A landscape with many valleys, sampled at points; each row gives a point and its height.
A ball rolls from a point to the lowest of its 6 nearest points, and stops where none of them is lower. Distance is the straight distance between rows; heights are no part of it.
ras height 379: [138 139 137 145 128 117 141 125 114 131 108 130 123 137 151 107 111 118
 123 131 145 111 125 117 116 140 119 133 145 124 141 114]
tez height 236: [108 162 127 111 161 167  78 167 191 123 194 191 186 152 122 163 169 116
  91 148  80 141 128 201 148 142 123 154 138 126 137 105]
totu height 36: [120 111 165 100 108 139  77 169 149 149 165 167 175  86  95 143 147 127
 111  99  72 153 135 171 118  85 119 107  99 136 141 113]
tos height 196: [146  85  83 176 144 119 193  79  67  81  65  44  35 156 164 123 104 147
 140 146 192 100  84  51 143 143 159 133 125 137  96 154]
dit height 82: [142  92 183  94  85 122  56 151 130 157 162 160 160  78 101 131 138 129
 122  80  68 151 139 164 107  78 114 104 101 133 120 126]
rifi height 192: [141  98  93 164 144 125 178  86  69  81  72  56  49 152 164 114 109 143
 138 149 182 113  89  69 152 136 156 131 131 139 109 159]
Sipim height 165: [157  76 151 140  75  94 141 106  69 137 108  43  59 122 119  84  84 144
 188  87 153 147 162 107  86 100 102  83  89 122 138 162]
mig height 416: [107 168 103 129 182 156 104 144 189 123 164 216 172 147 124 169 179  99
  82 178 110 124 116 166 174 140 148 156 156 122 106  94]
gazag height 306: [109 124 163 110 120 149  98 161 166 144 159 152 165 109  95 149 134 134
 107 108  91 148 126 167 113 106 115 120 111 138 145 117]
rimal height 783: [125 149 136 135 140 130 118 145 162 135 136 169 150 147 128 157 128 113
 102 139 125 113 121 145 141 151 131 147 156 117 126 107]
rim height 184: [108 148 141 110 143 160  87 168 186 131 182 171 176 144 111 167 149 124
  98 132  88 144 127 191 137 133 120 143 128 127 146 113]
Givu height 209: [144 109 154 122  89  98 130 106  98 150 129  76  99 114 122  93 102 145
 164  98 134 136 155 122  78 118  95 105  97 124 132 153]
Lapu height 411: [115 171 111 125 159 130 140 123 169 124 130 182 148 141 124 153 149 112
 105 160 133 112 119 127 175 155 148 156 162 123 109 106]
pezan height 673: [133 116 166 112  92 107 119 110 113 157 137 101 122 101 108 107 111 149
 148  94 119 137 144 125  78 114  96 108  98 134 123 146]
dutef height 399: [135 135 142 142 124 121 134 129 127 136 115 133 127 134 148 114 114 122
 119 127 139 110 127 126 105 140 115 133 145 123 138 113]
dunas height 116: [136 109 176 109  88 105 104 115 113 164 142 118 138  92  95 118 115 146
 143  87 105 140 140 128  85 103 100 104  96 137 115 143]
kud height 215: [137 124 150 128 106 115 130 116 123 142 128 106 114 120 139 101 111 140
 134 115 131 121 135 130  77 127  99 123 118 127 135 130]
lazen height 357: [104 173  79 117 164 139 166 111 160 106 110 153 136 136 138 141 150 124
 119 167 142 110 121 104 173 169 155 161 166 122 111 120]
nudu height 659: [142 104 167 116  85  95 120 106  90 160 132  85 113 102 104 102 106 144
 164  85 125 144 156 114  79 110  94  95  93 129 124 156]
vekan height 495: [132 128 153 135 114 126 128 129 139 139 127 127 128 123 136 117 113 133
 120 120 129 116 129 134  86 134 107 130 132 128 139 120]
mopop height 251: [167 110 125 154 111  94 152 108  66 116  95  70  76 157 152  77  86 139
 151 125 166 111 121 110 127 111 124 127 109 138 131 145]
nipul height 713: [139 110 164 115  89  98 121 107 101 159 133  91 114 103 108 101 107 145
 158  92 125 139 151 118  77 114  95 102  94 130 124 152]
paz height 452: [ 87 177  55 122 199 178 161 136 230  97 135 202 168 137 120 170 192 109
  85 207 134 121 111 152 179 161 167 154 172 130 110  93]
bafo height 756: [121 160 124 132 152 128 125 137 165 131 134 180 151 148 125 157 140 108
 102 150 129 111 119 136 162 153 140 153 159 119 114 105]
Piv height 347: [131 124 175  94  95 139  25 182 164 143 197 203 202  64 111 138 183 104
 116  87  38 177 167 196 121 101 102  97 111 113 168 107]
mut height 919: [163 105 123 161 124 101 162  92  59  95  81  55  60 159 149  89  91 144
 145 133 177 118 101  87 152 119 135 131 117 146 120 158]
Lilo height 311: [149  91 168 125  80  92 126 104  70 156 123  66  90 108 105  93  95 138
 179  81 137 156 165 108  82 104  95  81  89 124 131 163]
tupag height 335: [139 109 180  91  90 134  29 175 153 144 186 188 182  70 112 130 169 107
 116  81  45 175 159 188 117  87 106  98 106 119 153 113]
rol height 406: [120 153 101 132 152 129 166 112 103 104  90 113 113 140 152 117 126 119
 134 150 162 123 116  89 164 154 146 140 155 128 134 136]
peres height 225: [159 105 131 138  94  97 141 111  86 136 115  70  82 139 146  80  92 142
 161 111 152 117 145 123  91 115 108 117 104 123 136 144]
robu height 98: [120 120 165 119 105 128 117 126 145 146 138 125 135 106 112 123 119 145
 121 108 114 132 128 138  82 119 101 119 113 136 132 128]
tiva height 344: [ 95 170  44 121 177 159 182 111 173  98 108 154 140 144 150 140 158 133
 117 185 139  95 117 109 163 169 167 174 172 125 109 111]
tono height 464: [102 172  96 128 190 158 112 142 194 120 160 221 174 143 121 169 186  97
  80 185 114 127 114 162 180 142 152 152 156 126 107  92]
bivot height 213: [163  78 138 145  77  95 145 110  72 131 105  42  59 135 131  80  79 145
 183  95 158 131 153 114  92 104 109  96  93 121 138 156]
vov height 250: [141 104 177 111  83  99 105 111  98 167 138 108 133  91  96 115 109 142
 153  80 110 144 148 121  83 105  98 100  95 133 114 150]
gusad height 298: [116 162 101 127 152 128 162 116 120 109  96 128 124 138 147 126 129 116
 131 151 155 120 120  93 168 161 146 144 159 124 130 130]
zalig height 273: [166 111 125 158 119  95 155 103  62 108  89  68  73 159 151  79  88 140
 147 128 169 114 111 103 139 114 128 129 112 142 129 148]
Dipi height 450: [102 174  94 123 178 146 139 125 191 115 138 200 155 138 117 161 172 109
  93 181 126 118 113 138 182 148 156 157 162 127 101  98]
nef height 84: [150 102 145 128  87  96 134 107  88 144 123  64  86 122 128  89  96 145
 172  99 144 136 156 119  81 114  98 102  95 122 135 154]
Kis height 324: [ 90 179  73 124 195 168 146 131 214 106 142 209 167 136 116 165 190 107
  84 196 129 126 112 149 182 149 161 153 164 131 106  94]
sopu height 87: [113 118 168 109 111 140 100 148 156 148 152 146 156 101  95 140 130 140
 112 105  95 144 125 155 101 103 112 114 107 142 138 122]
Ranu height 342: [146 124 120 151 138 113 162 101  70  97  83  82  80 152 157  91 108 130
 136 143 170 122 105  89 152 126 138 130 131 142 130 148]
soz height 741: [171  99 124 165 115  93 161  93  55 100  79  48  58 164 140  86  79 148
 151 122 180 112 105  91 146 116 129 130 108 146 119 160]
nelu height 212: [114 153 131 119 155 158  85 161 187 127 181 185 172 154 124 169 156 114
  91 146  94 132 125 188 147 141 128 154 142 120 131 109]
lugoz height 83: [124 105 173 102 100 131  78 152 140 153 158 158 163  85  96 138 138 135
 116  92  79 149 132 160 108  82 117 107  98 139 128 119]
tuge height 467: [ 87 176  50 124 196 177 169 131 228  95 126 194 164 139 127 163 187 115
  89 204 135 114 110 146 174 164 169 158 174 129 109  92]
bok height 849: [129 133 105 144 150 128 165 106  83  95  84  90  90 146 160 106 119 125
 136 151 171 125 107  85 159 140 148 132 143 135 135 146]
pes height 444: [129 136 147 141 125 131 125 138 150 138 126 146 138 134 138 135 117 121
 110 128 132 113 123 135 112 147 118 136 148 120 138 111]
Rima height 453: [123 143 143 132 138 141 107 151 173 136 149 167 152 147 126 161 132 119
 100 137 118 120 122 158 132 146 127 146 149 117 131 109]
nol height 316: [130 106 169  93  98 137  49 179 149 147 181 184 186  75 106 139 162 115
 113  90  55 165 150 183 122  84 115 101 104 125 148 109]
gam height 317: [110 170  92 122 159 133 163 115 140 110 106 142 132 138 139 136 141 118
 124 155 147 115 121  98 173 166 150 155 164 122 119 124]
sive height 345: [141 111 157 117  89 101 126 106 101 153 131  83 106 109 117  97 106 145
 159  97 131 137 153 121  77 116  94 103  95 126 128 152]
Tupus height 265: [102 166  61 118 167 146 176 109 144 101 103 133 128 142 151 138 146 131
 132 170 150 106 122  96 167 169 161 162 165 120 117 128]
vela height 279: [161  84 191 130  74  91 108 108  50 169 121  84 106  96  97 100  96 129
 176  62 123 161 169 104  79  94  89  75  93 126 123 162]
kikod height 191: [134 101  86 164 150 129 182  92  74  82  74  60  55 152 167 121 113 140
 139 155 183 113  92  67 152 138 164 133 133 135 114 156]
pab height 472: [ 86 177  36 125 203 182 173 144 241  94 129 197 174 146 128 170 189 111
  85 214 137 112 108 158 175 171 175 159 179 127 115  88]
Vivug height 262: [100 168  56 119 169 148 177 109 154 100 105 140 130 143 152 139 150 131
 127 174 145 102 120 100 166 170 162 168 166 121 113 124]
mukor height 350: [128 155 127 139 141 119 146 127 127 127 107 146 136 141 139 126 120 109
 119 140 147 113 120 113 148 153 132 141 158 121 131 113]
nisi height 329: [122 104  49 180 163 131 203 104  90  87  74  60  60 168 165 139 111 136
 142 166 199  92  87  52 147 144 178 139 132 136 112 139]
ziti height 352: [ 96 171  53 119 176 159 178 113 186  98 111 164 143 140 142 145 164 130
 113 186 137  99 117 114 168 168 164 170 173 127 106 107]
gofam height 367: [105 176  90 120 167 140 156 116 178 111 122 177 143 137 126 150 158 118
 108 171 134 113 117 117 179 160 155 160 166 125 105 108]
mebi height 230: [112 125 164 115 119 145 104 153 167 141 152 146 154 114 102 146 128 138
 106 112 102 142 124 160 103 115 114 121 117 137 143 119]
Lume height 747: [120 155 125 131 153 134 113 143 172 132 148 185 156 150 127 166 141 110
  97 151 121 115 120 152 157 148 139 153 156 116 116 104]
Nam height 359: [144 129 138 142 117 112 138 120 108 133 112 112 111 136 154  93 106 128
 130 125 144 111 129 123  99 131 111 129 132 127 140 121]
basov height 242: [172  88 128 155  90  91 149 112  66 125  99  50  65 153 142  78  75 144
 171 108 166 114 136 115 109 106 117 114  98 128 133 150]
Ros height 229: [100 154  28 138 180 149 189 114 129  99  98 110 117 167 166 139 136 138
 137 183 166  89 114  85 157 161 174 169 154 126 119 132]
lala height 33: [124 151 134 134 144 133 115 145 168 136 144 174 154 148 127 162 134 112
 100 143 123 114 122 150 144 151 135 149 157 116 122 106]
bavet height 168: [107 143 148 108 139 156  91 173 182 136 179 165 178 132 100 163 147 127
 101 123  86 150 128 190 132 123 120 134 120 132 151 113]
nul height 431: [123 120 160  92 103 143  45 188 158 146 193 196 203  72 107 147 175 109
 114  96  48 168 162 193 129  96 112 102 109 117 161 102]
Libog height 159: [105 155 141 102 144 159  84 178 185 133 195 177 195 135 103 160 159 125
 100 127  74 153 134 199 142 128 119 138 118 132 154 108]
lires height 486: [132 133 148 138 120 129 127 131 142 138 123 136 131 130 140 124 115 126
 115 125 133 114 126 135  99 140 112 132 142 124 139 112]
Zuloz height 409: [111 168 107 126 170 141 122 134 182 124 147 202 157 144 120 164 165 106
  91 171 122 116 116 146 178 146 151 156 159 125 102  99]
zatik height 473: [103 173  98 125 181 148 128 131 191 119 149 208 161 140 118 164 175 106
  87 180 121 120 113 146 181 142 155 156 158 126 102  95]
semap height 290: [160  72 182 141  74  87 128  99  47 152 111  59  66 107 101  84  90 136
 186  69 140 163 171  97  82  85  95  67  86 127 135 166]
kovo height 163: [144 112 148 125  93 104 131 108 103 145 128  82 101 119 131  92 104 146
 156 104 135 128 149 125  77 120  98 111 100 125 133 148]
neka height 207: [150  93 100 167 139 116 179  82  65  80  72  47  41 156 162 112 103 148
 139 144 185 112  89  67 151 137 152 133 126 139 103 161]
pag height 387: [111 174 104 123 158 131 151 119 160 119 119 168 143 138 127 147 145 115
 112 160 137 114 119 114 176 162 149 155 164 124 111 112]
Nufa height 52: [127 113 174 109  95 117 103 124 130 157 143 128 141  93  97 124 120 146
 130  95 102 138 132 136  87 102 102 110 100 141 121 136]
gika height 161: [162  88 194 114  66 101  80 120  80 173 138 116 140  88  95 119 102 132
 159  60 100 149 155 125  84 100  96  93 101 127 110 153]
zaso height 137: [108 135 148  96 126 151  82 186 169 145 186 177 197 106  93 155 157 124
 108 110  69 156 141 191 135 104 119 119 105 133 159 104]
kigo height 449: [119 117  66 154 159 141 183 106  89  87  80  75  77 153 170 133 120 134
 141 163 180 111 100  71 157 147 171 136 143 127 125 149]
zeso height 432: [ 91 169  39 126 185 170 183 118 197  96 109 172 150 145 144 147 166 131
 105 195 139  94 112 122 163 170 168 172 177 129 107 100]
Vopum height 177: [149  97 154 126  83  95 132 106  82 147 121  63  86 114 117  90  96 143
 177  90 143 146 163 114  81 110  97  91  91 123 135 158]
vof height 101: [167  88 130 149  85  93 145 111  73 130 104  51  66 144 139  81  78 146
 175 104 162 122 145 118  99 108 113 109  96 122 136 151]
nak height 88: [140  85  70 183 149 120 202  84  72  83  65  44  36 158 166 128 104 142
 140 150 196  92  80  45 140 143 166 135 125 137  96 146]
lek height 203: [164  83 196 124  69  97  92 112  58 173 128  99 125  91  96 108  96 128
 170  57 113 156 163 112  77  96  89  83  99 125 117 157]
Miv height 285: [112 141 148 119 136 153  96 162 184 133 165 160 163 140 113 164 137 124
 100 129 103 136 125 176 125 135 121 139 134 124 144 114]
Lavim height 244: [140 113 103 155 145 124 170  94  74  85  77  68  65 151 164 108 114 137
 136 150 177 121  98  79 156 134 152 131 135 139 123 157]
kudo height 312: [107 133 155 112 130 153  97 164 177 138 165 156 168 126 101 159 136 131
 102 116  94 146 125 176 121 120 119 128 120 132 148 115]
pemog height 524: [153 123 133 144 112 104 142 115  92 130 111  95  99 141 156  82 100 130
 141 124 148 112 132 122 101 122 113 127 121 128 138 130]
rof height 354: [132 150 127 142 140 118 150 124 112 125 102 136 127 140 146 114 117 113
 124 138 152 116 120 108 143 147 129 137 153 126 136 117]
vub height 58: [103 158  51 124 170 148 179 112 134  98 100 119 120 148 159 138 141 130
 137 170 155 104 119  89 163 166 166 164 160 120 121 133]
kepos height 188: [137  93  83 169 147 126 186  87  73  79  70  54  47 154 166 122 109 143
 139 152 186 107  87  61 149 141 163 133 130 136 108 154]
mizu height 228: [112 158 121 124 167 160  85 156 186 125 181 201 176 154 129 168 166 106
  85 159  94 129 122 186 157 141 133 157 151 119 121 101]
daf height 233: [112 124  38 164 170 140 195 114 101  93  86  78  86 169 168 141 121 134
 143 173 189  97 100  66 155 149 179 149 140 128 123 142]
nuz height 130: [154  92 146 132  82  96 138 107  82 144 118  55  77 124 126  88  91 144
 178  96 149 138 160 117  84 110 100  96  92 120 135 158]
dar height 136: [111 133  56 144 165 144 182 112 102  94  87  87  93 155 167 136 128 130
 143 166 176 111 110  77 158 154 171 145 148 124 127 145]
boda height 214: [152  85 163 131  79  91 133 105  69 150 117  56  75 112 109  88  93 141
 183  81 143 154 166 107  83 102  96  78  89 123 135 164]
mumiz height 365: [153 106 112 160 136 115 170  87  64  84  77  58  55 155 157 100 101 144
 139 142 178 118  98  78 155 129 144 132 125 145 117 162]
Redeb height 340: [144 134 123 147 137 112 157 111  79 110  89 100  97 146 158  90 110 122
 134 139 162 120 112  98 146 129 133 131 134 137 137 137]
Koz height 235: [159  89 193 106  67 104  71 127  94 171 144 130 144  85  95 123 109 133
 150  63  92 147 148 136  89  95 102  98 102 130 108 148]
tusig height 63: [127 147 114 138 147 123 160 116  96 108  90 114 112 141 155 108 119 114
 132 144 160 123 114  94 156 144 140 137 151 131 137 133]
beli height 199: [120 112 161  96 107 141  67 177 150 148 174 176 185  83  97 145 156 121
 111  97  64 157 141 181 123  83 120 107 100 131 148 109]
leviz height 223: [127  95  51 193 160 119 217  93  88  86  62  47  43 170 162 131 104 137
 141 158 210  82  76  34 142 145 169 140 123 142 100 135]
vuga height 128: [108 152  68 128 163 143 176 111 116  97  92 107 111 147 161 133 135 126
 138 163 161 115 118  85 165 163 163 151 157 121 128 140]
zigis height 378: [137 115 159 117  94 106 124 108 112 151 134  93 112 108 117 102 109 147
 150  99 126 133 146 123  76 118  94 109  99 130 128 147]
kibo height 511: [128 147 138 139 135 127 129 138 144 136 122 155 142 140 136 140 121 112
 111 134 135 111 122 129 133 152 128 142 156 118 132 108]
Mume height 274: [163 113 128 148 107  96 147 112  76 125 104  75  84 150 153  76  90 137
 153 121 158 111 132 120 110 113 119 125 111 131 136 140]
lir height 66: [116 146 140 120 144 151  94 160 185 132 168 171 164 150 120 168 141 120
  95 137 103 129 123 179 136 142 125 147 142 121 134 111]
kepi height 80: [144 100 181 108  79 103  93 117  99 169 140 120 142  88  94 119 111 140
 151  76 103 143 144 125  87  99 101 100  95 134 110 148]
zufan height 385: [119 168 116 129 151 123 147 126 146 125 116 162 143 139 131 141 134 111
 116 150 141 113 121 113 166 160 143 151 162 122 119 113]
Vur height 341: [132 116 174  93  94 138  29 182 158 144 194 196 195  67 111 136 179 106
 115  88  42 175 162 191 123  93 106  97 110 116 162 109]
teda height 375: [174  96 126 164 106  89 157 102  57 112  87  49  63 163 141  81  74 147
 158 116 174 111 115 102 136 110 126 127 104 142 126 153]
lesi height 152: [105 148 144  99 137 155  86 181 178 139 190 174 194 124  97 158 154 126
 103 119  74 154 134 194 138 117 117 130 113 133 156 109]
Fod height 256: [125 107  67 163 157 136 187 102  85  85  77  66  64 157 169 132 117 135
 140 163 186 107  93  64 152 144 172 135 138 130 119 148]
Piti height 227: [146 102 178 115  80  96 106 110  86 169 136 102 127  93  96 111 106 140
 162  76 115 147 153 117  83 104  94  94  93 131 115 153]
givo height 806: [126 155 132 137 142 125 129 137 152 135 124 165 146 144 131 148 128 111
 108 140 135 111 121 129 148 154 134 147 159 117 124 106]
doveg height 427: [118 110  49 172 163 135 197 106  93  89  78  66  68 166 166 139 115 136
 142 169 193  97  92  58 151 143 177 140 135 131 118 143]
fil height 289: [156 125 127 151 122 101 150 112  77 119  98  92  93 150 158  81  99 130
 141 131 159 112 120 109 125 119 123 129 124 135 137 135]
sigu height 77: [127 127  94 147 152 133 171 105  83  87  81  82  82 148 164 114 122 129
 137 156 173 122 104  80 158 141 155 132 144 133 131 151]
zole height 372: [137 144 130 144 135 115 148 122 101 124 100 125 121 140 152 103 115 115
 126 136 152 114 120 108 134 141 127 135 147 129 139 120]
dab height 480: [147  90 184  98  78 115  65 142 119 162 153 149 155  81  95 131 127 134
 132  76  77 146 139 152 101  84 112 104  98 135 110 134]
vufif height 443: [126 132 153 133 121 134 122 139 154 137 131 140 139 130 132 135 117 129
 110 122 126 119 124 143  99 140 112 132 141 124 139 115]
nobim height 463: [ 91 172  48 125 188 171 178 123 214  94 116 182 155 139 135 154 174 123
  97 200 134 104 111 132 169 167 168 166 179 128 107  96]
bel height 210: [109 161  80 121 160 138 172 111 127 103  97 125 121 140 151 133 138 122
 135 161 156 116 121  92 170 166 154 153 162 123 125 133]
morut height 351: [113 136 146  93 118 146  67 192 164 149 196 194 210  87  98 153 172 117
 111 106  56 159 155 197 134 102 117 112 106 126 163  98]
Diz height 374: [143 136 129 147 132 111 149 116  90 119  96 112 108 143 155  91 109 119
 131 135 155 115 118 107 132 131 124 131 140 132 140 123]
Sed height 232: [140  97 178  93  90 129  49 163 139 151 167 170 168  76 104 133 148 121
 118  84  60 159 145 174 113  78 115 102 101 131 132 117]
gerov height 198: [115 120 168 116 112 139 108 140 158 145 145 138 147 108 103 138 126 140
 113 108 106 138 123 148  93 114 108 118 114 138 137 123]
podi height 371: [131 120 161 117  98 113 122 113 126 149 135 106 121 106 118 108 112 148
 138 104 121 131 138 128  77 119  97 114 105 134 129 139]
norek height 131: [141  96 182 103  82 112  79 132 118 164 150 142 151  82  93 129 123 138
 132  80  86 144 136 145  97  89 109 105  98 138 111 136]
niti height 189: [143 117 148 126  97 109 131 111 111 143 128  92 106 119 136  94 106 143
 147 109 133 123 143 126  76 122  99 119 107 126 133 139]
Mir height 482: [164  86 195  99  66 111  53 137 109 166 153 141 149  82  97 127 115 131
 143  62  77 152 145 151  97  91 105 103 103 129 108 144]
mukeb height 587: [ 96 164  28 130 183 155 188 114 150  97 101 133 131 157 161 135 147 138
 129 185 152  87 116  96 158 167 170 178 167 127 115 119]
rutez height 31: [152 115 135 138 103 101 139 112  95 136 116  85  96 136 150  83  99 139
 151 116 145 115 140 125  89 121 106 122 112 124 137 136]
Reben height 238: [155  91 184 125  76  92 107 108  62 170 125  89 113  96  96 104  99 132
 173  68 122 156 165 107  79 100  90  81  92 127 121 160]
valu height 381: [125 131 167  92  98 139  29 187 170 146 204 211 215  64 108 146 188 106
 118  94  39 173 170 197 126 107 103 100 116 113 171 104]
niriv height 754: [158  86 193  95  69 116  49 142 118 161 158 149 152  82  98 128 123 129
 136  67  71 152 144 159 102  85 108 102 101 129 111 137]
guzi height 360: [100 176  77 117 168 145 165 111 177 105 114 165 140 135 133 146 161 123
 113 174 137 109 118 112 176 166 157 164 168 124 105 113]
zazog height 40: [119 114 172 108 103 129  99 139 145 152 149 141 150  96  94 132 127 143
 118 101  95 141 124 148  95  99 108 112 102 143 130 126]
bivom height 438: [120 129 158 128 118 138 116 140 160 140 138 139 140 124 122 138 119 134
 110 118 118 126 124 147  94 132 110 129 133 128 139 116]
zos height 348: [153  88 176 128  79  90 120 105  61 160 121  72  94 102 100  95  96 134
 180  74 133 159 168 103  82  98  92  77  88 125 129 164]
Ral height 531: [120 115 158  94 109 142  59 185 154 147 183 184 195  80 102 147 165 116
 111  98  58 163 150 187 128  88 116 104 103 124 156 103]
Mino height 334: [121 163 114 130 150 124 155 120 126 119 103 142 134 139 139 129 128 112
 123 147 150 115 121 102 164 160 141 145 161 123 130 121]
gezis height 122: [104 146  39 139 171 146 186 115 117  96  94  98 108 161 167 139 132 133
 142 175 169  99 115  80 159 158 175 160 154 123 124 138]
foru height 50: [178  64 208 145  64  89 104 100  24 162 116  76  79 102 104  86  88 126
 180  53 122 164 176  98  70  74  85  69  89 124 128 164]
Lumim height 224: [111 145 145 115 141 157  93 166 184 132 175 167 171 143 113 165 144 124
  98 130  95 139 127 183 133 134 121 142 132 125 143 113]
pof height 197: [118 151 132 125 152 151  93 155 183 130 169 180 164 155 125 169 147 114
  93 145 105 125 124 177 146 143 131 151 148 119 127 107]
Ligov height 358: [131 149 132 142 136 119 142 130 122 132 108 140 132 138 144 120 118 112
 120 136 147 111 123 116 133 149 126 137 154 122 137 112]
bonem height 295: [111 123 157  98 119 146  80 180 159 147 174 172 186  97  93 149 152 125
 108 104  71 157 137 181 127  94 120 111 103 135 153 109]
Sefan height 362: [171  75 201 134  67  94  97 108  42 171 123  91 108  96 101  99  93 125
 174  55 116 161 170 106  74  91  86  76  97 123 123 160]
mivil height 124: [126 101 173  98  97 131  65 163 142 152 164 167 171  80  99 138 144 126
 115  91  68 154 137 169 115  79 117 104  99 136 133 116]
musi height 402: [140 137 134 146 128 114 146 123 104 130 105 122 118 139 154  99 110 118
 126 131 148 112 123 115 118 137 120 132 140 127 140 119]
Ger height 394: [ 96 176  79 119 176 153 160 117 196 105 125 186 148 135 125 153 170 118
  99 183 131 113 115 125 178 157 160 161 167 129 101 104]
Gez height 208: [114 140  77 136 159 140 175 112 100  94  87  96  99 146 163 127 129 126
 139 158 168 119 113  82 163 154 161 143 153 125 131 145]
zuz height 356: [117 136 151 127 130 145 106 153 175 136 151 156 152 138 120 158 128 124
 102 126 114 128 124 163 119 140 119 139 141 122 138 113]
vozu height 799: [126 126 160 128 110 132 120 131 148 141 134 128 131 118 123 123 116 139
 117 114 121 125 128 141  84 129 104 125 126 129 136 122]
mus height 401: [147  96 168 122  83  92 124 104  75 159 127  73  99 104 104  97  99 139
 174  80 134 152 163 110  80 108  94  86  89 126 129 161]
Zinoz height 107: [111 141  61 136 164 144 180 112 107  96  90  96 101 152 165 134 131 130
 142 168 168 112 113  83 161 158 168 149 153 123 127 142]
Bobo height 231: [118 156 125 126 159 150  93 154 183 128 170 193 166 155 127 169 155 110
  89 152 104 124 122 176 153 143 134 156 150 117 120 103]
Rusuf height 95: [107 139 144  95 127 149  76 189 167 145 193 184 206 102  94 155 165 123
 110 110  62 158 144 196 138 106 118 119 105 130 163 100]
tov height 185: [111 128  46 152 168 143 188 111 100  93  87  81  88 162 168 140 124 133
 144 171 180 104 105  71 156 152 176 147 144 125 124 144]
fak height 297: [165  76 193 137  73  88 112 103  41 164 118  76  89 101  98  92  93 129
 181  61 128 164 173  99  78  86  88  69  90 125 129 163]
bemor height 582: [119 133  83 141 156 138 173 108  92  90  85  88  91 146 164 122 125 128
 140 157 171 121 108  81 160 149 160 137 149 128 132 148]
Pepa height 330: [115 131 158 122 125 148 108 153 172 138 149 147 151 127 114 151 126 131
 104 120 110 133 124 160 108 131 114 130 132 129 143 116]
tora height 445: [128 123 158 123 104 123 123 119 137 145 134 117 126 110 122 113 116 145
 127 109 120 128 133 134  77 123  99 120 115 133 133 131]
Budi height 169: [113 116 166 105 112 142  91 161 155 150 160 157 168  97  91 144 139 134
 109 102  84 150 128 167 114  93 116 111 103 139 140 116]
Sapu height 133: [107 137  31 151 176 143 193 115 110  97  91  89  98 171 169 141 125 135
 143 179 181  93 108  73 157 154 179 158 145 128 123 139]
keba height 219: [115 154 124 123 160 156  87 156 186 126 176 193 170 155 127 169 160 111
  88 154  98 126 123 184 152 142 132 157 149 118 122 105]
geru height 257: [103 163 137  98 147 160  81 180 185 132 202 184 203 130 103 159 167 125
 101 129  66 152 136 204 145 128 116 140 118 133 156 106]
lokef height 211: [107 136 153 106 133 154  94 173 177 138 173 161 176 123  98 159 142 130
 103 118  87 151 128 183 127 117 118 126 116 134 151 114]
sira height 216: [170  97 126 153  96  91 146 111  70 126 101  60  73 152 147  79  79 141
 164 113 164 113 133 117 111 110 117 119 102 129 135 147]
fad height 292: [113 162 112 129 172 150 101 145 184 126 165 206 166 153 126 169 167 104
  85 167 108 121 118 168 169 143 144 157 154 121 108  98]
kan height 46: [ 96 177  83 127 191 160 136 132 206 111 144 210 165 137 116 166 186 103
  85 192 124 125 112 147 184 147 159 153 162 130 103  94]
sozu height 349: [122 135 151 130 128 141 111 149 170 137 143 151 148 135 123 153 122 125
 104 126 118 125 124 156 111 142 118 136 143 121 139 111]

Call two points neighbours if one is among the 6 nearest of the other. Go from one point of each pair to the other, from neighbour to neighbour, staying as low as possible. Name the highest point that can't be avoided.
vof and vub | Redeb
dit and zazog | lugoz
lir and foru | bonem
totu and vof | semap
sigu and Zinoz | Gez
foru and kepi | Reben
nef and rutez | kovo
tusig and nak | gusad
Zinoz and vub | gezis
Rusuf and lir | rim
vof and nef | nuz

Where does a ball stop that starts at each point below?
lires | tusig
Zuloz | lir
Lapu | vub
musi | tusig
ras | tusig
pes | zazog
